A landscape with many peaks, sampled at points; each row gives a point and its height.
From any point a climber takes the steepest step (rise divided by distance) to one of its 2 nearest points. It stops when none of these is higher. Distance is the straight distance between rows; heights are no part of it.
z_440: [113 146 151 119 125  85 126 190 115 118 144 127  98 106 156  76 175 193
  69 155 145 130 117 178 107 155 138  77 164 139 133 124 196  94  84 165
 156 152 138  98 135 126 126]  height 129
z_553: [144 135 119 105 104 142 129 114 110 123 116 119 126  99 122 152  92  97
 149 112 141 102  95 137 179 122  99 156 119 152 137 111  93 150 131  77
 160 129 130 163 140 158 142]  height 194
z_946: [114 186 106 125 151 118 161 120 168 140 117 102 138 136 152 129 109 175
 153 153  79 164  86 139  85 168 127 122 156 132 110 136 203 155 111 173
 138 171 117 151 141 152 118]  height 341
z_679: [112 147 146 135  90  96  58 175 102 123 137 149 146 137  74 158 213 113
 113 117  85 139 174 125 111 112 128 111 104 133  73 153 161 119  69  96
 147 112  93  55 108 120  96]  height 572
z_121: [140 119 145 147  69 158 123 145 123 122  97 136  93  76 112 117 107  93
 132 119 127 100 174  82 158 102 117 139 108 127 149 103  72 138 127  59
 115  74 150 147 172 114 147]  height 9
z_789: [125 188 132 147 164  99 106 182 132 138 180 127 108 137 133 111 171 184
 107 147 137 168 120 148  87 142 128  73 134 129 131 111 215 101 114 171
 171 118 127 106 113 124 112]  height 108
z_585: [136 173 139 144 115 107 106 153 162 119 160 125 112  87 101 121 129 150
 137 151  84 174 139 110  75 126 118 100 137  99 106 113 146 141 120 129
 150 122 112 118 154 102 124]  height 534
z_327: [123  74 117 145 119 134  86 110 120 113 125 127 132 190  86  93 137 107
  85 129 146 103 176 131 114  83 151 140  75  98 119 155  73 119 171 178
  83  86 105 121  73  81 116]  height 252
z_350: [105 156 137 112 130  95  91 156 134 116 145 133 165 170 112 162 198 133
 125 110  88 137 150 121 113 115 133 133  90 133  72 177 181 145  86 118
 140 138  84  97 102 144 102]  height 486
z_198: [139 129 107 155 146 131 115  91 179 127 173 128 131 177  89 131 100 118
 122 121 153 131 135 121 113  88 141 144  67  96 130 113  78 154 190 150
 119  88 111 149  86 110 124]  height 205
z_627: [112  80 147  85 202 141 179  88 129 140 126 143 155 149 172 123 148  80
 162 119  67 132 147  93 108 113 186 120 163 131 107 167  80 147 145  93
 101 150 141 122 155 135 122]  height 155
z_844: [138 154 154 144  83 106  62 195 102 125 159 145 118 120  98 159 184 138
  94 113 171 113 129 133 173 115 102 116  87 155 118  97 168 119  85  88
 172 107 120  93 104 138 131]  height 422
z_278: [133 101 132 139 217 135 157  99 163 148 173 149 145 178 150 115 163 105
 147 121 124 155 151  82  87 100 177 106 116 101 132 148 112 142 176 124
  99 105 131 132 110 118 125]  height 85
z_261: [159 118 114 146 100 135 122 101  73 158 113 114 134 132 135 163 100 137
 135 115 172 135  97 168 183 156  81 161 142 143 184 134 137  89 127 162
 133 139 124 136  85 115 133]  height 317
z_22: [126 133 154 104  94 119 126 163  75 130 100 137 115  88 162 143 150 139
 118 125 153 117  99 140 188 146 101 132 158 186 148 113 155  98  81 109
 150 138 139 129 136 158 140]  height 222
z_174: [169 190 123 177 130 115  97 125 162 155 207 142 110  86 101 134 119 138
 149 140 117 197 107 112  88 121 111  89 122  87 139  87 145 132 136 117
 157  94 120 106 144  76 138]  height 461
z_968: [123 118 132 133  83 101  94 132 111 120 149 112 132 147 126 100 113 190
  71 154 162 102 104 214 132 137 119 123 128 144 128 107 173  97 119 202
 153 172  93 100 100 113 126]  height 197
z_854: [120 171  89 155 170 135 173 122 197 132 114 133 142 161 127 138  85 161
 138 132 147 125 122  80 117 104 136 160  63 118 146 110 137 171 164 154
 115 112 129 189 109 158 144]  height 119
z_693: [115  98 133 109 184 114 120 160 143 113 156 124 119 153 148  64 165 164
  81 147 142 139 145 170  59 133 164  73 143 102 135 153 152 108 143 183
 128 149 116 117 111 110  95]  height 186
z_351: [140 127 138 141 183 133 180 160 143 143 103 147 103 109 174 113 130 135
 137 126 173 132 144  64 112 143 136 116 132 139 177 118 127 130 138 116
 103  79 175 182 143 144 145]  height 305
z_568: [129 140 102 175 128 151 157 116 158 129 113 106 109 142 117 127  70 157
 103 133 211  93 102 131 156 113 112 149  80 148 189  76 127 142 163 168
 131 113 133 180 110 140 156]  height 283
z_73: [152 171 118 188 145 120 103 145 115 175 161 142 128 142 132 170 158 125
 157 117 167 181 137 100 145 136  97 117  88 113 156 131 194  81 130 134
 126  73 144 108  84 112 128]  height 463
z_943: [130  92 123 127 102 140 123 140  88 117  61 128 132 155 126 148 139 102
 120 101 164  86 167  99 178  93 130 169  86 154 160 149 102 102 131 110
 107  91 127 135 108 144 139]  height 388
z_253: [105 160 141 156 136 111 119 190 182  94 157 157 105 123 120  88 163 163
  76 147 200 103 143 101 107  93 146  96  77 136 157  69 161 150 134 128
 155  93 139 154 129 146 136]  height 421
z_400: [113 131 142  59 185 118 171 138 143  93 131 140 122 128 177 108 129 147
 120 138 152  92  72 155 136 127 156 126 158 165 128  90 120 176 132 130
 167 173 142 182 138 196 132]  height 301
z_521: [130  71 145  94 112 117  55 127  83  93 141 150 124 139  88  99 184  71
  89 123 142 119 147 183 106  83 159 113 159 128  98 155  75 127 137 107
 144 150 130  70 125 103 105]  height 204
z_19: [116 119 132 163  82 132 131 167 137 124  67 127 131 146 124 149 139 133
 120 118 147  98 179  64 152 117 124 158  77 122 143 150 123 112 115 116
  95  66 130 138 111 123 140]  height 464
z_831: [158 144 121 131 116 135 117 106 140 142 166 135 118 103 106 146 106 104
 164 111 136 143 104 131 133 122 108 132 118 119 136  99 104 149 154  89
 171 115 124 144 134 126 141]  height 165
z_978: [124 116 147  87 110 123 114 142 116  98 132 143 112 102 131 117 143 115
 119 131 110 130 122 148 126 122 125 114 159 130 106 127 102 136 114 105
 141 143 116 127 155 128 113]  height 436
z_450: [140 141 132 170 118 128 157 165 114 154  91 122  94 107 176 132 116 165
 120 134 180 139 123  99 155 166  97 122 137 138 192 116 178  93 109 144
 124 109 153 146 130 123 155]  height 195
z_260: [124 176 132 121  90  99  97 143 113 147 137 113 151 111 110 169 156 148
 149 132  27 172 125 129 110 171  93 110 155 130  66 163 187 114  51 126
 146 151  92  73 133 128  97]  height 346
z_594: [146 144 140  89 136 106 106 129  93 138 152 126 116 123 144 125 150 145
 139 135 102 165  77 185 115 155 108 103 180 140 106 148 175 109 107 159
 158 168 115 100 127 128 111]  height 458
z_288: [126 184 107 208 116 126 105 170 153 142 142 127 124 159 127 149 132 178
 112 134 180 146 140  91 161 125  98 129  63 116 150 118 201  73 119 184
 114  84 136 129  86 111 129]  height 545
z_766: [157 145  97 177 166 155 153  61 167 175 159 122 139 152 108 155  76 112
 170 110 150 147 121  88 122 114 125 163  69 102 149 112  82 139 203 119
 107  72 137 165  91 122 153]  height 178
z_669: [139 141 119 154 126 123 118 131 149 125 149 134 117 142 112 139 114 125
 117 116 224  95 104 123 171  78 115 151  56 155 163  76 122 145 169 107
 169  84 132 173  96 156 156]  height 327
z_940: [142 104 126 106  98 130 107 111  50 136  94 121 133 124 140 163 125 111
 136 110 172 110  76 183 199 143  84 157 152 172 146 133 124  95 117 123
 156 157 116 125 106 152 128]  height 271
z_925: [113 161  74 160  57 127 164 119 150 132  55  91 154 123 106 165  61 162
 150 138  62 124 118 127 168 175  80 191 134 124 102 146 169 130  90 150
 107 171 112 145 145 142 147]  height 136
z_339: [145 124  97 143 110 152 173  83 141 134 102 104 122 122 108 154  50 127
 139 113 161  91 103 131 165 121 110 176  92 142 158  98  89 165 152 118
 131 114 135 184 118 157 159]  height 237
z_730: [173 146 118 147 169 118  83 116 112 166 189 137 105 131 129 125 140 124
 146 127 187 181  82 181 123 138 108  99 152 125 169 100 157 101 159 145
 177 116 134 115  97 107 126]  height 362
z_520: [136  92 144 111 119 131 121 148 122  89 141 129  88 100 134  69 110 146
  65 161 186  95 112 187 110 129 125 106 168 136 159  75  91 128 137 163
 138 150 140 139 136 124 127]  height 142
z_748: [105 139 140 143 137 103 112 196 145 107 135 139 111 148 137 105 173 169
  69 136 187  94 150 130 132 109 141 118  88 150 139 121 186 108 119 151
 139 116 125 139 102 138 130]  height 478
z_408: [118  79 146  92  55 106  45 140 104  71 143 139 123 123  79  88 147 123
  50 151 142  95 145 201 120 105 127 135 155 131  74 116  97 134 115 121
 156 177 115  87 134 105 105]  height 241
z_916: [148 110 150 120 106 106  99 137  94 123 147 125  85  96 139  80 102 179
  78 168 165 126  85 219 118 158 111  85 191 141 143  82 145  95 126 185
 158 164 128 110 127 106 128]  height 168
z_79: [153 112 119 189 115 139 126  88 155 150 155 123 121 120  94 109  80 117
 141 128 107 157 157  87  83 136 124 118 110  59 147 122  69 118 174 145
  73  75 131 117 122  52 139]  height 49
z_274: [126 116 155 113 181 122 123 136  97 154 157 160 135 130 152 122 206  80
 165 109  82 186 153  81  98 131 170  73 168 115 120 166 138 107 124  84
 121 112 154  83 158 111 120]  height 292
z_8: [152  80 114 128 136 130  92  93  68 144 132 122 133 166 115 126 138 105
 117 119 171 139 115 181 150 132 114 130 152 137 148 149 124  84 146 160
 129 137 115 101  82 104 120]  height 374
z_930: [128 113 134  59 140 117 106 118 134  98 160 141 133 146 128 120 142 119
 117 134 127 109  89 206 109 114 147 120 171 138  85 131 115 163 137 126
 178 190 114 123 139 157 108]  height 520
z_43: [135 112 115 127 102 156 164 130 159 115  79 118 118  83 108 128  70 109
 144 110  97 107 157  78 139 131 126 153 108 119 130 114  68 159 130  68
 105  85 154 175 165 134 153]  height 29
z_838: [ 87 196  98 190  70 129 152 140 197 132  98  98 142 137  80 147  68 195
  81 154 147 110 111 135 167 130  97 150  69 147 138  68 201 126 116 189
 135 134 112 131 139 120 183]  height 390
z_774: [125 114 131  70 139 163 168  78 116 131 114 125 152 100 146 143 102  78
 193 113  42 119 121 120 154 135 130 150 157 129 108 150  68 155 118  81
 111 158 130 142 168 145 110]  height 268
z_67: [154  68 141 133 195 154 157 106 148 121 160 137 103 125 142  98 114  97
 120 139 178 108 133  95  79 110 176 106 142  98 150 102  45 152 170 121
 101  88 163 150 119 129 142]  height 89
z_841: [137 153 159 154  98 110 134 181 116 129 124 118  72  68 161 100 130 179
  83 159 162 130 115 128 137 166 109  90 165 146 158  87 168  92  97 159
 141 130 153 125 154 120 145]  height 156
z_765: [144 158  99 165 194 138 176  79 171 181 148 131 148 143 142 140  89 134
 167 118 135 173 103  95 104 137 132 130  99 108 158 114 132 147 185 147
 103  96 144 173 117 130 144]  height 152
z_901: [ 93 136 127 124 178 114 164 164 163 112 116 111 105 141 164  77 134 193
  81 163 141 125 130 129  76 155 162  97 132 131 141 129 176 131 127 195
 114 149 125 153 132 134 125]  height 185
z_876: [175 102 129 113 172 128  98 103  92 138 194 145 112 145 128 123 138  93
 131 111 199 134  67 208 127 122 128  95 176 135 162 101 120 119 163 122
 185 150 144 113  87 130 122]  height 328
z_840: [ 90 134  95 149 119 141 185 119 205  92  70 104 127 124 104  92  53 183
 101 175 110 104 125 117  92 139 146 153 109 115 117  90 118 190 142 179
 105 147 120 174 174 127 162]  height 276
z_853: [157 128 132 100 162 134 119  98 136 121 211 149 132 121 119 153 126  55
 174 110 131 131  96 145 131  98 140 120 143 121 119 107  73 163 170  53
 174 135 136 120 137 136 135]  height 141
z_624: [156 129 154 147  81 116  86 184 102 128 146 155  88  73 127 139 159 120
 105 129 191 117 130 120 160 105  94 110 116 154 158  76 127 111 110  64
 169  80 144 129 145 126 144]  height 366
z_136: [ 92 177 150 112 128  94 142 190 136 115 120 140 124 119 157 156 187 153
 120 125 142  99 113 110 165 127 116 135 100 181 112 107 197 146  86  82
 161 126 139 141 126 190 142]  height 158
z_863: [136 178 128  98 159  97 133 121 144 145 166 109 135 115 154 119 127 166
 153 150  55 185  87 170  74 163 123  84 177 112  99 146 177 142 108 169
 159 179 101 118 150 121 101]  height 399
z_496: [113 111 115 129  91 142 138  84 107 131  74  96 165 153 114 159  95 105
 155 107  72 123 161 102 138 124 118 175 114 122 116 189 100 124 126 129
  83 135 106 118 130 127 113]  height 133
z_956: [151 136 130  89 147 129 109  90  79 159 143 130 137 124 155 155 144 106
 180 113  98 159  74 163 147 148 111 119 175 140 123 148 132 120 124 108
 161 155 121  98 130 133 112]  height 537
z_463: [138 149 150  83 150 126 115 106 115 154 154 128 158  92 146 146 159  80
 186 114  13 178 117 116 118 148 120 106 170 122  84 161 137 130 101  67
 135 153 123  95 168 123 104]  height 423
z_751: [148 136 111 195 157 145 185 141 131 158  96 124 112 119 160 127  89 144
 132 132 190 135 137  85 143 154 120 146 116 123 198 118 135 102 145 148
  84  84 170 177 109 134 148]  height 246
z_116: [131 118 165 126  32 121  65 180 104 101 111 147 112  79  90 129 149 116
  86 120 167  75 149 132 172  92 108 135 110 156 122  84 100 123  98  65
 148 100 126 113 150 114 131]  height 319
z_15: [134  77 134 119 155 146 151 129 155 101 120 125  96 115 130  85  81 140
  83 151 192  82 125 129  95 115 140 125 141 123 161  80  65 159 160 157
 113 113 144 167 119 120 138]  height 115
z_39: [142 118 107 153  84 161 145  86  75 175  81  99 163 116 135 184  90  93
 180  97 108 141 124 109 191 166  85 173 143 135 156 166 119  97 116 103
 106 128 136 123 116 147 123]  height 316
z_57: [110  82 134 137 136 137 102 141 118 122 101 146 139 192 108 127 177  85
 120 112 134 117 200  91 131  83 162 143  80 112 125 190 112  90 142 143
  72  75 121  94  97 105 115]  height 287
z_929: [101 118 124 125 110 132 180 137 145 106  73 122 120 130 161 116  88 178
 102 142 136  92 113 123 150 157 122 156 136 153 134 127 144 128 115 175
 108 155 124 173 135 152 152]  height 224
z_421: [120 136 109 118 172 137 181 121 203 110 142 138 121 138 122 116  99 129
 135 134 151 114 121  92  85 100 154 136 105 118 131  99  88 195 174 125
 127 113 127 183 132 157 139]  height 93
z_811: [142 147 144  86 114 122 107 120 163  82 202 145 121 115 102 149 120  82
 141 130 139 105  97 168 120  87 137 134 143 121  91  97  81 198 162  62
 196 157 126 140 133 150 119]  height 166
z_812: [132  82 123  89 211 123 129  96 129 131 160 128 138 194 154  95 156 137
 116 134 117 140 123 177  74 128 177  87 158 111 108 172 136 126 158 184
 120 169 112 113 101 111 105]  height 217
z_897: [108  93 147 134 138 136 162 158 124 119  70 122 117 120 163  96 139 133
 122 134 108 131 185  74  99 153 152 124 152 110 139 175 109 113 118 146
  64 108 149 127 148 109 123]  height 232
z_579: [125 115 163  98 153 119 144 164 117 112 126 150  94  97 166 103 165 121
 119 129 157 125 141 113 115 130 140 107 147 139 148 115 116 131 119 108
 139 117 143 148 158 145 130]  height 372
z_223: [103 133 139  41 137 133 162 139 150  80 111 136 129  86 166 108 142 102
 145 135  66 104 100 132 147 130 144 143 155 153  77 124  86 186 102  82
 156 175 132 165 192 192 115]  height 295
z_962: [136 163 110 184 143 135 174 144 177 153 107 124 115  92 129 117  94 150
 155 135 106 166 144  72  97 164 126 118 129  98 146 122 140 145 131 130
  98  98 153 157 167 114 142]  height 359
z_324: [115 149 141 130  65 105 103 153 100 126 125 117 128 106 137 131 127 190
  85 147 155 103  99 181 173 163  96 122 144 164 112 112 192  86  79 180
 146 173 107  84 116 124 140]  height 223
z_536: [109 191 105 192  93 109 175 155 151 147  90  97 126 124 152 145 111 197
 128 164 110 153 125 120 117 192  97 112 152 124 126 127 232  96  93 203
 120 151 136 119 141 130 134]  height 157
z_698: [140 108 112 131 173 162 185  38  99 188 108 116 172 153 154 168  84  97
 205  95 111 148 109 119 153 143 135 173 132 135 149 153 103 121 157  87
  95 135 143 150  99 160 133]  height 506
z_664: [119 125 113 125  92 155 164 135 121 122  44 119 124  73 140 129  78 112
 158 116  83 105 132  94 179 159 103 163 146 130 133 135 101 137  95 107
 105 136 149 161 173 164 142]  height 63
z_648: [ 85 106 152  43 139 128 156 137 136  69 108 138 122 124 152 100 145 129
  99 137 122  82 124 141 138 115 158 145 145 160  94 119  87 169 126 115
 135 173 128 166 150 194 112]  height 355
z_482: [130  68 153 108 164 131 105 114 118 100 156 152 132 151 116 106 174  64
 108 120 140 116 169 136  93  82 180 107 140 118 117 142  70 138 163 105
 120 125 132 100 129 106 112]  height 210
z_604: [103  92 123  89  99 137 134  98 124 100  70 106 151 144 119 127 118 134
 129 135  48 116 163 129 112 124 138 162 140 124  82 190  87 144 111 148
  89 159  83 128 138 114 111]  height 169
z_383: [127  95 107 136 128 134  88 105 155 101 180 140 133 192  71 110 120 103
  81 128 172  81 146 164 113  61 148 149  70 100 104 118  73 150 196 159
 130 109 112 138  68 118 112]  height 227
z_21: [150  98 133 102 108 170 111  48  54 148 141 111 155  98 109 164  98  45
 200 100 109 130 123 143 177 115 113 153 131 136 145 131  64 109 145  50
 136 120 145 110 127 117 136]  height 214
z_663: [138 152 147 132 162 120 136 115  88 183 135 129 167 130 163 157 183  85
 193 105  35 184 151  75 110 154 144 102 162 115 112 189 173 101  95  78
 114 128 141  83 152 119 109]  height 347
z_269: [157  96 131 163  98 150 116  98 125 139 129 126 117  94 107 118  90  85
 148 118 130 139 166  81 118 115 119 130 116  96 146 119  53 121 154  92
  88  59 149 124 142  80 136]  height 30
z_741: [129 117 135 156 165 139 181 125 134 145  99 122 118 107 157 102 101 154
 145 143 110 163 151  77  72 178 128 115 166  98 160 143 120 123 132 155
  66 110 153 150 156  89 131]  height 288
z_413: [109 165 138  82 109 115 136 176 157  94 108 139 138 115 141 150 159 117
 142 108 120  97 131  93 164 106 126 156  81 160  98 112 143 175  99  50
 167 124 121 165 149 192 133]  height 128
z_590: [120 113 122  70 220 127 167 131 147 122 167 130 130 162 168 100 141 153
 119 135 159 119  81 173  93 116 170 101 144 147 135 123 155 162 164 163
 163 172 130 164 106 184 109]  height 256
z_151: [ 91 152  98 183  91 140 172 120 207 111  80  92 124 123  91 108  51 194
  73 162 150  95 105 113 133 124 123 155  79 122 150  67 147 148 130 186
 109 119 120 155 158 110 177]  height 329
z_267: [ 95 116 127 155 102 117 121 173 129 116 102 130 130 177 128 125 151 156
  91 126 160  95 174 106 144 122 129 149  75 123 135 150 166  93 123 167
  96 109 116 125  97 119 134]  height 559
z_991: [105 121 125 109 114 121 149 137 109 123  94 115 142 153 166 133 124 167
 126 137 128 125 111 151 147 162 118 145 148 148 125 158 175 105 106 176
 114 178 107 127 115 148 127]  height 274
z_611: [154 134 129 187 130 123 102 123 136 155 158 124 112 123 115 108 124 137
 140 146 115 189 155 107  80 149 122  98 123  71 140 136 133  90 144 162
  88  91 122  90 119  44 124]  height 69
z_380: [115 111 157 115  17 117  60 156 123  70 130 136 113  81  66 113 131 126
  61 144 128  79 158 151 131 101 122 138 122 126  75  91  76 138  95  84
 151 142 108 100 165 100 122]  height 278
z_397: [134 147 130 146 126 127 118 174 165 120 139 148 104 129 125 128 155 122
 116 119 185 108 151  85 135  84 134 128  71 137 147  93 121 158 150  95
 148  72 144 159 129 136 144]  height 371
z_847: [132 167 152 155  71 103  63 181  86 134 139 127 140 115  90 189 193 139
 104 122 117 136 142 118 153 135  97 116 104 139  96 135 194  98  59 102
 150 121 103  58 103 128 116]  height 487
z_827: [156  58 118 105 223 128 104  87 123 125 197 143 152 191 129  85 163  80
  96 125 140 129 109 214  75  98 195  69 171 112 113 156  97 123 174 152
 143 185 140  94  88  98 105]  height 254
z_312: [122 106 124  86 145  98  79 128 133 107 176 136 141 185 109  94 165 153
  80 134 132 118 113 211  96 100 157 120 122 133  82 133 150 145 141 159
 165 191  99 110 101 134  94]  height 450
z_884: [129 111 126 157 162 118  63 158 120 136 157 155 123 196  98 111 191  93
 106 104 163 136 169 120 139  75 147 108  73 106 134 162 133  89 162 146
 103  76 132  98  69  92 117]  height 325
z_527: [129 167  83 155  74 144 163 128 156 148  64 104 147  82  95 156  52 140
 173 120  53 121 129 100 183 175  83 171 127 116 115 124 143 147  90  95
 108 134 142 163 170 140 150]  height 100
z_662: [164  89 134 150 201 148 132  70 130 151 205 144 116 163 120 116 131  73
 148 116 177 137 129 109 110  99 171 111 114  89 146 113  77 129 196 115
 105  88 149 128  89  96 136]  height 70
z_68: [121 114  97 126 169 141 170  62 142 161 116 115 178 194 145 167 101 122
 170  99 107 151 122 106 127 131 144 168 108 122 124 178 117 139 172 135
  99 138 110 144  90 139 128]  height 403
z_366: [ 95 134 114 142 149 132 185 163 185 104  86 112 110 106 149  77  91 193
  86 175 143 111 131  98  78 152 142 112 131 110 160  87 141 165 126 180
 105 127 143 177 166 121 148]  height 226
z_419: [130  76 131 124  97 165 158  97  81 128  55 117 126 123 126 138  90  88
 138 103 152  86 153  96 164 108 120 180 119 154 166 141  55 103 134 106
  93  93 147 154 125 135 143]  height 324
z_483: [125  72 157 105 153 133  87 111  72 124 126 158 134 126 122 123 205  51
 140 107 106 139 169 112 113  86 170  80 156 110 127 154  99 103 123  78
 108 112 145  59 163  89 113]  height 247
z_723: [135  84 134 117 103 186 159  47  77 149  97 111 135  97 121 142  78  65
 171 101  97 103 142 113 161 118 128 170 132 127 150 140  37 119 139  68
  91 106 142 137 143 131 136]  height 263
z_404: [181 174 116 173 131 124 109 120 112 171 172 126 112  88 128 142 101 148
 157 147 144 207  88 151 109 168  90  93 163 107 163 101 155  98 132 155
 155 115 137 115 125  82 134]  height 404
z_635: [123 154 116 101 182 135 204 107 167 144 110 116 130 115 178 123  97 156
 172 140  88 151  94 122  95 175 130 131 166 130 110 137 142 169 119 142
 114 161 144 174 170 175 125]  height 277
z_691: [115 137 127 127 115 104  53 170 140 110 197 143 123 157  76 101 165 157
  53 138 184  93 123 200 116  96 142 111  97 129 101 100 160 134 143 150
 172 155 116 101  85 124 112]  height 400
z_745: [121 138 143  31 118 126 109 120 118  96 153 140 133  77 140 128 140  81
 157 124  42 115  96 155 146 118 136 127 174 136  66 122  79 180 114  69
 166 179 115 116 183 165  96]  height 238
z_516: [109 153  84 163  91 131 165 108 173 120  72  95 140 151 130 138  64 191
 123 150 127 116 121 135 139 164 107 169 117 116 120 135 162 129 127 204
 105 164 116 146 122 137 147]  height 179
z_641: [109 161 149 139  49 107  91 169 108 118 115 109 154 123 106 171 165 154
 113 137  78 136 160 123 145 166  94 127 141 132  64 161 185  87  49 149
 122 157  88  60 116 115 104]  height 408
z_647: [140 110 134 168  79 160 132 119  73 151  62 121 116  88 133 150 103 101
 160 115 111 141 169  99 161 157  95 154 153 116 165 150 113  66 106 113
  87  99 154 101 145 103 133]  height 242
z_382: [118 192 100 157 101 120 151 143 187 121 104 120 112  91  96 124  95 166
 139 151  78 149 128 100 109 151 115 122 132 118 112 107 154 160 107 128
 125 127 124 150 181 116 146]  height 443
z_981: [101 116 126 107  77 139 116  96 102 125  77 117 179 140  93 163 125  89
 179  98  31 122 189  83 130 107 124 180  97 115 101 199 106 129 109  73
  94 108 104  92 142 137 124]  height 101
z_676: [109  75 153  79 167 161 154  76  79 132 122 139 147 105 148 121 139  48
 184  93  71 133 147 111 132 104 156 118 162 129 116 151  61 135 127  60
 105 147 144 104 176 129 111]  height 203
z_244: [ 95  78 142  89 111 127 109 125  77  99  68 122 145 147 130 112 161  97
 114 122  78 112 186 129 104 110 160 133 153 134 103 190  87 112  93 139
  86 149 109  86 147  99 104]  height 208
z_559: [108 125 112 103 154 119 146 108 141 129 120 119 157 180 148 150 136 141
 150 123  98 144 116 137 125 130 132 150 128 143 101 176 147 139 129 159
 127 157  95 144 105 152 115]  height 331
z_472: [119 153 118  86 113 141 143 109 143 125 116 125 157  82 139 134 107 108
 186 124  14 144 123 123 137 160 119 139 156 125  83 154 121 153  90  89
 122 163 121 131 185 143 112]  height 339
z_993: [147 161 127 167 170 108 106 135 133 157 179 125 111 145 136 102 145 161
 130 145 113 190 127 139  70 153 135  67 146  93 140 140 177  89 129 198
 126 109 120  97 107  80 104]  height 90
z_793: [160 130 100 152 123 158 166  50 109 182 107 102 149  95 132 168  50 122
 194 106 102 151 102 131 160 175  93 171 142 120 150 133 104 112 141 106
 109 136 147 163 125 133 140]  height 397
z_817: [163  75 129  85 215 131 106  86  91 137 182 158 133 170 137 117 166  79
 127 107 159 135  81 202 126 108 163  89 193 135 130 139 103 129 163 122
 160 169 142 107  99 130 113]  height 293
z_265: [138 100 131 118 139 134 113  99  65 152 114 134 146 151 132 159 154  87
 159  95 120 152 131 132 147 131 119 135 139 135 138 174 125  95 129 120
 125 128 123 101 109 115 128]  height 442
z_224: [128 161 143  55  89 126  94 135 135  78 175 137 119  69 114 141 123 100
 132 131 101 108  77 170 155 118 103 136 160 150  74  82  98 177 104  71
 199 182 115 126 159 164 108]  height 196
z_271: [113 102 139 101 226 135 203 109 159 145 130 134 139 151 182 127 152 118
 159 124 104 139 136  67  86 136 176 120 138 121 126 160 118 155 144 108
 100 125 152 163 140 160 128]  height 116
z_712: [104  77 139 130 138 146 130 119  85 128  74 134 139 175 137 120 163  95
 138 120 103 130 208  71 107 113 157 125 128 114 136 198 102  90 126 150
  56  97 124  79 133  93 112]  height 251
z_526: [ 95 196 115 159  68  91 138 158 154 121 123 109 130 118 129 149 121 202
 106 156 113 125 110 139 138 169  92 122 120 146 103 112 224 106  73 180
 149 161 112  97 129 139 147]  height 192
z_113: [136 124 124 151 125 115  50 169 131 114 182 156 110 161  85 113 174 118
  83 118 197 111 150 149 129  79 145 118  75 122 134 104 134 118 144 121
 142  91 125 110  73 111 113]  height 361
z_243: [131 179 149 101 100 104 115 173  85 137 124 137 124 103 149 178 174 147
 136 119 136 125  81 140 191 146  92 125 122 173 110 122 194 132  75  83
 172 141 122 112 125 184 143]  height 187
z_780: [108 167 114 190  69 121 113 154 173 126 125 116 136 149  90 138 105 179
  80 139 179 105 133 108 169 107 109 147  52 138 144  81 170 124 125 161
 124 103 117 132 111 120 157]  height 457

Where does a climber stop that starts at each point below?
z_136 -> z_956
z_693 -> z_585
z_79 -> z_930
z_43 -> z_698
z_854 -> z_930
z_521 -> z_679
z_981 -> z_930
z_831 -> z_267
z_496 -> z_930
